Each row is a point on a landscape with many peaks, with its height.
From any point a climber steps to the highest of the 2 points nearest to it. It stops when none of these is higher. Distance is the straight distance between rows; heights are no part of it.
Pes height 564: [-10  -4  15  15   0 -28  21 -16  15  19 -13 -14 -22  22 -19   7  44 -17
  -9   0 -12  12  -4  -3]
kat height 292: [ -3  18  16   6  19   7  12  10   2  30  -3   2 -13 -34  16   0  -8  -5
 -16  33 -13 -47  10   8]
mon height 259: [ 29  13  13 -16 -12  21 -15  64   4  -6  -8 -14   9  28  -6  -9  19 -17
  32 -22 -36 -10  38  -1]
mela height 375: [ -9  12  22   8   0   7 -44  -8  -9 -20 -12 -34  24  11  -9 -14  -4  -1
  10 -31 -12  20 -10   1]
pib height 246: [-10 -22  31  -8 -14  -9 -26  14  10  12  -2 -17   7 -15   1 -37  13  15
   2 -19  -8 -25 -12 -39]
Zuf height 497: [ -8  10  -9  -5  -5  11   5  18   4 -24  27 -22 -38  21 -12  28  47 -14
  22 -10 -11  -6  30  14]
Zasu height 573: [ 24  14 -30  25 -29 -44 -27 -13 -23 -22  -7  24 -10   9  23   6 -43  -3
  14  16  10  24 -10  10]
zus height 490: [ -2  -1  18  17   4 -37  18 -21  24  23   0  -4   4  13 -14  -2  10   2
 -29 -12  -4  35 -30  -3]
vado height 558: [ 26 -12 -27 -22  22 -10  -2 -46   8  18 -13  22   8   6  -6  13  -7  -5
  26 -10   4  86  -6 -11]
gifi height 505: [-35  36  19  11  -4 -15  13  -5  14   6  10 -21 -22  23 -21  -1  31 -15
   0 -13 -15  -3 -18  -1]
sif height 360: [ 10  21  -2  31 -20 -36  -7  -1  -1  -7 -30 -48  -4 -19  -7  -1 -25  -9
 -10 -10  14   1   9  31]
dasav height 328: [ 14  19  21 -17  11  28   1   1  13  10  -6  11  12 -15  21  13 -14  -3
  -8  30 -46 -20   4  -6]
piv height 266: [ 17   7 -14  19 -11  31   1 -14  11   4 -56  20 -33  -6  37  -3  16  -6
  -6  32 -23 -27   3   8]
Sebol height 495: [  8  11  -3  30 -21  11 -14   8  -8 -49  -4  32   2 -37   1 -19 -13  -9
   4  18 -10 -11  -7   5]
lud height 643: [  7  -9 -12 -10  41 -27 -12 -11 -19  14  10  15   7  28  -5  12  12   0
  24  -6 -16  93  -8   6]
supog height 275: [ 27  -4   8 -15 -14  37   3  28 -13 -19  -5  -4  -4  32 -19   9  -9 -21
  14  -3 -30 -24  46  10]
gepa height 514: [-17  -7  11  -9   1   8  16  21   3   3  17 -18  11  16  -8   3  41   8
  -9 -33  18  28  -3   2]
Moruk height 363: [ 15  -3   2  29 -10 -30   6  22   0 -25   4  34   5  -7 -22  -2 -11 -15
 -23   5   5  31  -9   9]
Geg height 646: [  4 -29  16 -19 -10  21  -1  11  19 -21  13 -35   7  19 -16  12  46  16
 -24 -25   2  -5  20 -11]
dugif height 508: [ 17  -1   9  14   1 -25  14 -27 -10  -3 -10 -27  -7   1 -31  31  29 -37
   1   3 -17  35  -1   4]
dete height 330: [  2 -10  19  11  -7 -18  14   9  -8 -13   4  28  17  34 -52   2  -5 -12
  -9  -6 -10  30 -10  -6]
ladi height 116: [  8  -1   3 -35  19 -19  25 -40  30  33  12 -12   4 -15 -24  18 -51  18
 -16  19  26 -24   0  -9]
ves height 372: [  4  -8  -8 -10   4  37  -9  49  20 -33  19  17  31 -16  11 -14  12  27
   0 -17  -1   0  32  -8]
nubo height 608: [ -6  21 -23  15   5  28  14 -14  -5  20 -22  26   3 -12  23 -19  -6   2
  -9  -2  19  36 -21  17]
rukem height 483: [  9 -25 -27 -13  18  -7   8 -40   7  47 -24  27  -1  21  18  12   2  -3
  21  18  -4  60 -10 -21]
depam height 151: [-18  17 -17  -2   3  46  20  20  19  -7  32  -5 -21  11  29  16  57  22
 -17   9  -9 -29  24   8]
Mul height 428: [-20   1  13   1  12   0  -5  22  16   8  21   8  -6   9   3  -6  50  17
   1  -2 -23  11   0 -16]
Fopum height 317: [ -6  20  20 -18  11  -6   8  25 -17 -33  29   1  23  30 -22  11  10 -18
  46 -24 -10  67  -8   6]
gepaz height 546: [-25  17 -12  23 -19 -20 -26 -35 -17 -34 -11  12  -7 -26  40  -7 -32  10
  -3   8  29  -1 -53   6]
vapu height 148: [-22  -9   3 -35  13   0  -2  -7 -11  41  30   9  -8  -4  -5 -14 -22  13
  43  -9  12 -11  -4 -21]
Fibo height 99: [ 19   0   1 -17   3 -32  42 -45  -2   7  -8   0   5   3 -14  27 -47  -2
 -39  17  33 -15 -12 -10]
Pem height 427: [ -3  16  20   6 -22 -25  19   6  18  17 -11   2  16  22 -14 -19 -25  14
 -32 -17   9  21 -26   4]
Selun height 168: [-24  24  -4   0   5  24  34  18  -6  -7  32  -4 -16 -12  36  35  27  18
 -32  18   9 -34  20  24]
papo height 579: [  4 -25  -6 -22  35 -13 -10  -9   3  23   9 -18  14  40 -14   7  12  13
  24 -20  -3  56  -1  -1]
Kesim height 311: [ 12 -11   3  21  -8 -17 -27  35  18 -18  -4 -35  15 -13 -17 -13  -8  10
 -18 -23  -8 -10  26   2]
Mog height 70: [  4   2  17  11  10  16   2   7  27   9  -4  -8   9 -29 -36 -38 -11 -12
  11 -10 -15 -10  12  -1]
fuva height 371: [ -3  14  20 -15  15  42  -2  12  32   6  22   3  10  -6  19  12  40  18
 -12  22 -54  -6   6 -31]
vavu height 640: [  1 -17 -13  36 -16 -39 -56 -16 -30 -25   0  16 -10 -13  25 -11 -31  -5
   5  17  12   0 -33   0]
Bubo height 424: [ 14 -21 -22  21  14 -22 -32   2  11  27 -14  23 -15  -4   6 -16 -15   6
  -9  24 -23 -31   8  -6]
puzi height 344: [ -5  17  36 -21  -1  10 -22   0 -17 -32  25 -30  27  30 -34   9   6 -17
  23 -38 -14  27   8  -1]
Tepek height 474: [ -8  -6 -35  32  26   7  -4  20 -17   5  12  36   7  -7  10 -30  -9  15
 -14   3  12  30  -2  26]
ludu height 206: [ -3 -15   0  -2  14  -1 -12 -15 -33  21  15  35  26 -32  11 -19 -34   7
   0  15  15   3 -18 -12]
fosas height 373: [ -6 -32 -18  19  31 -14  -6 -13   9 -16  -8  25 -26 -14 -10 -14   7  -6
  -6  34 -16 -59  -8 -20]
sel height 477: [-37  23 -25  10 -17  -9 -34 -32  -8 -25  -4  -7  -1   7  19  -8 -14   6
  20 -23  24  21 -40  12]
Buga height 681: [  9  12 -34   6   6  19  20 -38  12  35 -39  30 -22 -13  22  -3  -5 -14
   0  29   0  24 -18  10]
tez height 284: [  8  16  19 -17 -21 -10  38  19   2 -26   9  10  22   4  10  30  -5 -14
  20 -18   6  62 -11   2]
Meb height 250: [ -7  -9  14   2  10   5  15 -10 -18  16  13  15   8 -55  11  -4 -21  -7
 -13  30   0 -29 -12  -6]
mit height 473: [  2 -44 -17  16  24 -28 -16  -1   8  34  -5   6 -17   1 -12 -13  17  18
   2  10   5  13  12 -16]
lora height 273: [ 16  20 -22  22  -8  28 -19  16  19  -2 -24  29 -26 -26  29 -20   8  -6
  17  34 -28 -16  18  -4]
pubi height 335: [ 27   6  13  28 -24   5   1  18  12 -30 -24 -31   4 -14 -15   7  -4  -5
 -28  -3   0  -8  20  22]
vod height 411: [  0 -24   1  -5  19  -6  -5 -23  14  54 -17   8 -21  26  25   7  18   7
  15  25 -21   7 -19 -22]
Tini height 267: [-12 -10   5 -20  22 -13  -4  -3 -31  -3  30 -25   8  33 -52  11 -12   1
  -4 -23  15   0  12  11]
Tolat height 127: [-27  18  -4 -22  10  59   6  -4  19   3  10 -25  -2 -16  31  -9  39  19
  -4 -11   8 -33   5  -5]
Bilep height 469: [ -9  29 -13  19  16 -17  26 -43  11 -14  -2  -7 -25  -3 -12  41  24 -26
  -5  26 -19   6   2  17]
bemis height 82: [ -1 -14 -18   7  13 -48   2 -52 -12 -17  -7  -2  -4  -2  -1  32 -31   3
 -23  24  16 -27 -19  -8]
rudum height 563: [ -3  28   3  19 -27  18 -15  26 -22 -34 -11  17   9 -44  41 -16 -16  -6
  14   8   7  -2 -21   5]
fasal height 55: [ -2   3  17   2   1  -7  -8 -23  18  26 -16  -2  21 -26 -21 -44 -32 -10
   2   0   4   3 -27 -23]
vaga height 419: [-18  24   4  -2 -12  17 -18   0 -23 -15   1  -2  17  16   6 -21  -4   7
  10 -32   8  26 -27  19]
vib height 39: [ 19  -2   5  -8 -16 -26   2 -30  11  14 -21   1   2 -38   7  -1 -45  -3
   3   9  32   2 -17 -18]
vuge height 547: [-13 -11  -7  -6   4  15   4  25  12 -24  32 -25  -4  19 -33   5  42   1
  -3 -21  15 -32  31  12]
fulid height 103: [ -6  16   6 -10   0  52 -21  -8  32  -9  -4 -36  12  -2   7 -22  42  29
 -14 -16 -15 -68  14 -22]
luk height 520: [ -2 -41  -9 -15  21 -27   4  -8  28  37   1  -5 -15  13 -26  -4  20  16
  19 -13  19  36  17  -9]
kikab height 409: [  7 -22 -10  26  20 -31  -9  34 -34  -5  21  13   5   1 -15 -14  11   7
 -10 -18  18  37   0  16]
sufik height 171: [-10 -10   8 -28  -3   8   8  13 -34  31  11  26   9   8  24  -6 -34   0
  22   1  13   1  -8  -8]
kogir height 472: [-10  20   8  32 -31  -4 -29   4 -10 -25 -13  23  -5 -33  62 -12 -21  10
 -12  16  -2 -29 -44  -1]
rop height 190: [-18  19 -16  -7  11  14  41  -9 -40  13  21  -6 -18   7  25  36 -12   1
 -26  19  23 -47  -4  24]
dolef height 247: [-22   9   9 -13  -1  24  21  -7 -23 -22  27 -12  17  20 -42  14 -15  -2
  -4 -22  21 -16   8  16]
Fego height 300: [ -4  -8 -12  15  -3  17  -3   3  -9  19 -35   7 -30  13   6  -8  34 -19
   5  17 -10 -37  -1  -2]
nug height 295: [ -2 -20  -6  -3   9   5   7  -3 -30   1  -3  12   9  52 -20  10   8 -12
  -1 -21   8  12  -5  11]
piti height 459: [-31  32  13 -13 -12  -1  23  27  -2   0  38 -28 -18  37  -4  22  27 -13
  12 -18 -13  -3  11   4]
koga height 331: [ 18 -15  -9   7   2  27  -5  69  -2 -13   5  32  17 -13 -12 -28  13   5
   3  -7 -13  -6  30  -1]
nos height 433: [-12  -2 -14   0 -14  15   2  14  21 -42  11  46   6 -20 -14 -14   2  13
   9  -7  -4   8   4 -13]
mukan height 318: [ 24 -14  -7 -17  -7  23   7 -31  -4 -10 -22 -20  -5  10  17  48  -3   0
 -16  21  -7 -21  14  14]
tikun height 216: [ -3  -1  41 -21 -26 -13  10  49 -11   4  24 -37  11 -16   7  12   8 -15
   6 -14  11  -2   4 -11]
ziti height 296: [  5   2 -23  21   4  15 -20  47  13   7  -9  29  -7 -22  17 -38  16   1
  27  -2 -26  23  22   8]
Lipi height 130: [  5 -18 -11 -45  19 -18  22 -33  -2  36  23   4  -2 -14 -21  15 -31   9
  12   8  25   2   7 -17]
Lav height 336: [-16  -4 -23   0  21  16  -8 -19  10   5  -7  18 -35  -8  -2  -7  14  -6
  19  27 -19 -56  14  -6]
Duves height 69: [ 14  -9 -27  17  -7 -29   0 -32  -4 -20 -22   6 -21 -16  10  14 -22  14
 -34  21  35 -24  -4  23]
Rin height 357: [  8  -6   1 -21   2   5  -5 -25   4  33 -24 -19   0  16  38  17 -11   8
  -5  10  -3   4   4   2]
vez height 255: [ 27   9   5 -17 -23 -23  14  12 -13   1  -8  -6  26  -5  20  24 -33  -3
   8 -21  28  44  -6   4]
noz height 283: [  7 -29  21  -4 -18 -19 -35  -2   7 -19  -7 -28   8  -5  -6   0   0  10
   2 -12  -3 -26   0 -14]
Gilar height 241: [ 20 -10  19 -23 -17  -3  14  60   5  -5  11 -12  11  11   3  -1   5 -12
  27 -17   5   4  32   1]
pedu height 294: [ 29   1   7 -14 -27  34  10   3   3 -33 -18 -18 -12  16   8  40  -4 -11
  -8  27 -15 -43  37  13]
gileg height 84: [ -6   3  11  -2  12  34 -13 -15  28   7 -10 -10  10 -12 -30 -45   7  12
   1  -5 -10 -54   5 -20]
timu height 205: [-15 -10  39 -14  -8 -18   0  24 -14  27  18 -28  14 -22  -6 -26   6  -9
   6 -22  18 -11 -12 -23]
rizu height 384: [ 18  34   2  12 -14 -16  -4 -10  18  -1 -10 -10   3  11  -9  -8 -52   1
 -24   3  -5   1   2  24]
Kov height 52: [ 20 -39 -23   1 -16 -13  17 -27 -18   3 -24  10   6 -18  11   6 -20   0
  -9   6  46   4  -7   2]
zosa height 215: [-27  10  -7  -9 -10  27  20   1 -35  -1   7   1  -7  31   3   9 -10  -3
 -11  -2  18 -48   2  17]

For each start below, name the point where the climber stops.
Tolat => Buga
Tini => Buga
tikun => lud
lora => rudum
pib => Pes
Fego => lud
vapu => Geg
Kov => Geg

Call two points neighbours if one is among the 2 nearest of the other. Go from one point of each pair to the other, from neighbour to neighbour, staying as high as possible. Name the lowest point that can't be avoided.
Geg / rudum => timu
Geg / Pes => piti
vavu / lud => piv
vavu / rudum => kogir
